A landscape with many valleys, sampled at points; each row gives a point and its height.
A ball rolls from a point to the lowest of its 2 nearest points, and stops where none of them is lower. Distance is the straight distance between rows; heights are no part of it.
<289> height 3.56: [147 159 149 102 125  90 139 129 113  92 108 122 148 115  91 136 134 131
 132 158]
<283> height 3.70: [112 169 107 116 148  98 110 101  82  95 149 123 153 136  63 105  95 145
 119 123]
<553> height 5.53: [108 132 146 131 111 168 167 178 128 134  95  92  83 150 157  89 107 148
 119  59]
<997> height 5.02: [106 163 115 168 101 165 161 127 134 111 138 123  56 153 105 139  58 161
 114  53]
<616> height 5.79: [124 116 171  98 140 173 170 162 101 147 114 109 126 177 126  47 158 167
 128  80]
<633> height 5.37: [127 138 155 156 114 169 162 184 159 131 114  85 100 161 163 136  81 147
 104  79]
<985> height 1.71: [112 154 129 168 146 154 125  93 134 106 142 140  81 197 148 158 126 138
 107 136]
<7> height 4.16: [127 145 137 126 106 136 122  95 132 141 151 172 185 125 129  91 109  81
 126 153]
<230> height 6.62: [ 99 120 124  81 125 163 149 156  98 155 110 128 172 151  92  27 140 114
 132  94]
<229> height 3.25: [128 108 152 166 141 143 118 149 153 160 164 103 155 132 185 128  78 134
  68 109]
<235> height 3.04: [140 100 167 140 137 117 108 113 140 159 166 110 155 103 173 134 108 141
  79 144]
<467> height 6.72: [ 88 136 108  84 136 178 134 129  85 141 126 120 135 176  95  39 123 129
 120  76]
<360> height 6.03: [ 99 150 136 116 146 188 146 129 105 112 144 118  71 206 123  97 119 148
  85  79]
<238> height 5.66: [121 137 154  95 120 161 155 157 109 127  84  97 102 153 149  71 133 145
 120  95]
<488> height 5.20: [124 137 102 147 161 104  58 122 128 129 125 152 142 131 135 150 163 112
 207 189]
<204> height 3.86: [125 187 110 111 157 104 104  96  79  82 169 135 124 162  38 137 116 153
 137 124]
<939> height 3.94: [130 131 115 123  91 113 174 134 131 102  71 117  91  77 118 145 126 128
 122 114]
<672> height 4.78: [107 105 133 112 149 152 126 142 102 160 120  91 153 145 143  48 108 168
  94  84]
<717> height 3.65: [131  81 159 103 119 141 128 181 151 168 153  66 107 102 182 135 119 130
  71  99]
<24> height 5.13: [151 132 102 180 146 135 146  95 129  87 124 164  53 173 100 185 150 198
 181 111]
<731> height 2.35: [164 131 139 150 100 134 148 123 167 127  84 104  91 142 170 191 119 160
 140 122]
<27> height 4.45: [137 125 156 174 124 127 177 158 154 116 115  96  84 107 132 163  97 186
  93  94]
<531> height 4.44: [125 124 131 162 103 125 113  95 132 123 157 176 153 113 162 125 109  76
 144 138]
<850> height 5.81: [117 166 137  82 149 145 136 154  90 111  94 103 122 164 110  71 143 134
 106 131]
<427> height 2.24: [130  49 101 171 169 106 120 126 160 142 128 154 117 100 159 192 180 149
 191 145]
<594> height 5.22: [103 147 133 159 130 172 152 150 136 123 144  99  96 176 137 118  64 157
  93  62]
<409> height 4.06: [101 195 108 129 153  96  86 117 100 103 178 150 146 169  50 142 128 101
 145 145]
<807> height 4.99: [141 145 109 196 117 135 143  99 143 103 124 141  58 159 116 182  97 194
 166  90]
<769> height 3.82: [142  85 128  92 105 123 115 150 142 150 137  81  96  76 175 152 133 116
  71 128]
<936> height 3.61: [136 110 149 126  76 129 177 142 153 118 103 113  93  77 145 145 102 128
 114  93]
<561> height 2.02: [141 147 137 169 120 147 141 110 156 106 108 129  88 181 160 175 125 147
 132 128]
<1006> height 4.03: [147 111 118  55  98 124  91 149 133 164 142  96 117  77 159 127 150  78
  82 160]
<163> height 2.85: [150  98 107 152  89 112 124 130 149 136 115 113 115  80 182 170  95 113
 119 103]
<815> height 4.53: [ 90 135 107 112 145 175 111  91 103 145 161 117 121 182 120  83  85 145
  80  76]
<456> height 4.25: [ 98 190 114 118 165 132  95  93 101 131 180 151 155 171  71 104 121 108
 108 162]
<546> height 6.47: [113 145 134  82 106 153 142 137 119 137 114 142 176 138 110  56 119  87
 116 125]
<311> height 4.31: [129 158  96 137  93 106 156 110 120  82  83 142 105 104  97 143 117 120
 164 122]
<95> height 5.94: [116 166 130  84 154 177 135 128  89 105 129 121  93 201 101  74 140 152
  95 108]
<323> height 2.23: [153 119 101 160 109 116 143 106 151 122  76 131  93 128 153 188 141 154
 177 127]
<793> height 4.86: [102 157  88 147 124 109  90  96 105  98 150 165 140 134 104 135 115  84
 179 140]
<233> height 3.47: [122  94 155 128 136 160 118 182 142 179 145  82 141 130 195 103 104 129
  71  94]
<203> height 3.22: [146 167 157  95 108  79 120 146 135 117 133 132 177 105  83 147 142  94
 150 173]
<442> height 1.28: [114 167 145 144 156 143 130  99 117 100 146 157 108 177 119 130 152 117
 102 176]
<715> height 3.42: [132 105 105 139 132  82 128 122 118 114 109 115 126  69 130 165 139 122
 118 148]
<398> height 2.59: [136 102  89 159 129 121 125 104 148 111  90 161 100 135 140 176 156 145
 228 133]
<378> height 6.06: [122  87 181  94 109 170 163 157 144 170 140 121 153 125 155  74 131 116
  98 100]
<945> height 3.20: [127 151  97 151 148 120 128  93 110  76 124 156  87 165  91 168 158 139
 165 148]
<185> height 3.91: [150 171 144 111 136 118 153 120  98  75 110 126 110 141  80 114 131 169
 117 135]
<464> height 3.71: [125 101  84 177 152  86 150 109 127 113 103 133 109  90 122 180 150 157
 140 132]
<15> height 4.67: [104 139 103 155 107 122 126  83 112  94 146 156 131 124 126 122  87 100
 138 109]
<774> height 1.92: [128 144 175  82 150 171 140 139 121 156 119 128 159 172 116  54 157 140
  96 153]
<371> height 3.45: [ 99 172  72 146 159 107 107 120 112  90 135 159 107 171  69 174 170  95
 166 160]
<396> height 6.32: [109 146 129 104  97 146 156 110 112 108 117 139 144 135 111  76  93 113
 121  97]
<826> height 3.05: [108 169  91 156 149  83  92 154 133 113 129 162 147 139  83 167 169  78
 178 178]
<542> height 4.85: [138  91 130  78 125 174 106 141 135 210 115 125 203 125 121  36 140 125
 102 134]
<350> height 1.65: [150 124 136  97  79 116 122 119 132 133 135 149 158  75 148 125 120  61
 124 145]
<93> height 3.27: [146 110 142 138  71 143 152 168 168 142 121  96 110  93 175 156  76 116
 110  75]
<557> height 1.32: [150  89 137 119 137  97  74 128 146 144 154 147 139  79 138 173 174 106
 202 189]
<539> height 4.55: [144  97 144  45 107 151 116 151 126 191 130 110 184  98 128  60 137 106
 106 129]
<308> height 1.99: [148  88 115 108 136  87  96 146 155 127 120 149 141  87 106 187 185 115
 233 175]
<37> height 4.48: [143 120 130 141 115 144 108 107 138 171 167 171 182  98 162  84 104  71
  92 143]
<854> height 2.60: [145  74 123 174 132 107 138 124 169 140 135 128 107 107 168 216 153 145
 147 137]
<779> height 1.31: [131 137 186 117 146 169 139 111 147 166 148 143 164 156 139  81 140 136
  81 165]
<825> height 5.04: [122 160 103 149 137 107  63 112 119 130 150 165 163 128 126 125 130  81
 191 171]
<845> height 2.39: [129 143  99 135 132  59  90 162 133 121 130 143 167  90  93 173 158  77
 170 170]
<428> height 4.82: [115 139 114 200 113 137 157 121 147 103 136 128  80 141 128 167  73 160
 126  79]
<625> height 3.13: [141 101  78 134 133  64 105 132 120 122 115 129 146  59 116 179 156 107
 163 154]
<278> height 4.63: [131 113 129 202 121 114 151 144 157 122 129 104 105 105 149 184  78 163
 113  93]
<635> height 3.95: [125 113  63 167 178  86 144 115 118 111  98 146 116 122  94 179 182 160
 174 150]
<922> height 4.76: [135  96 126 132 123 159 110 123 141 187 153 143 188 120 165  64  91 112
  72 111]
<469> height 4.40: [ 89 159 116 116 154 156 116  91  99 124 164 138 129 172 104  91 112 120
  83 130]
<329> height 2.70: [166 125  88 113 114  96 137 115 139 129  65 115 111 108 128 194 172 141
 174 158]
<492> height 3.76: [142 173 147 108 117 110 103 125 137 150 146 153 191 112 110 114 135  78
 138 187]
<249> height 2.63: [145 127 133 130 150  80 111 142 135  95 116 153 142 124  83 172 177 139
 223 170]
<221> height 4.30: [138 120 183 137 140 137 168 152 138 113 119  94  96 131 142 131 120 182
  84 106]
<673> height 3.46: [107 148 109 114 148 100 110 132  91 112 121 109 157 109 107  94 113 122
  92 141]
<716> height 4.12: [141 142 174 122 155 126 160 131 107  90 122 119 113 140 114 111 140 178
  84 139]
<71> height 3.14: [124 118 139 118 138 104 128 131 114 119 117 107 129  89 142 131 131 128
  86 148]
<919> height 2.86: [139  98 155 159 133 110 122 118 153 138 145 115 122 110 178 177 130 132
 102 149]
<223> height 3.15: [162 140 135 100 114  95 139 124 133 106  88 118 121 108 109 175 163 128
 150 168]
<228> height 2.36: [162  87 119 114  82 101 114 119 136 132 149 133 126  52 162 156 113  78
 117 122]
<818> height 4.65: [103 121 104 117 143 162 103 107 109 162 141 120 167 160 133  52  90 142
  82 101]
<412> height 4.15: [112 105  48 153 185  97 112 129 122 107 107 159 120 134  84 164 171 157
 227 136]
<688> height 5.93: [121  83 183  81 133 167 167 165 119 177 130 114 156 139 125  51 174 134
 119 105]
<62> height 4.92: [124  89 172 103 131 143 152 172 119 166 123  74 133 113 151  78 116 173
 103  69]
<966> height 4.26: [146 101 143  57  91 142 112 145 134 172 131 101 138  94 168  96 128  93
  93 126]
<304> height 2.49: [156 127 135  88  85  84 105 130 133 128 147 136 163  67 113 157 136  76
 157 164]
<19> height 6.19: [125 118 160 117  98 150 153 127 140 129 124 129 143 124 161  99  99 115
 103 102]
<319> height 0.64: [117 164 171 127 155 146 138 106 128 128 155 157 152 155 113  94 147 120
  89 181]
<494> height 1.82: [142  67 136 156 150 110  78 117 155 153 153 151 121  93 175 179 166 125
 183 172]
<419> height 2.90: [127 125 122 163 134 117 116  94 132 102 118 160 113 148 143 163 149 123
 184 158]

For each start below, name the point where the ball stops.
<939> -> <350>
<672> -> <71>
<1006> -> <557>
<278> -> <323>

Call two points neighbours if one is among the 2 nearest of the other. Go from one point of each pair to the other, from neighbour to neighbour, staying as low as possible. Name the highest point that can't be avoided.
<319> and <350> -> <289>
<350> and <557> -> <542>
<323> and <71> -> <371>
<323> and <319> -> <731>
<845> and <71> -> <715>
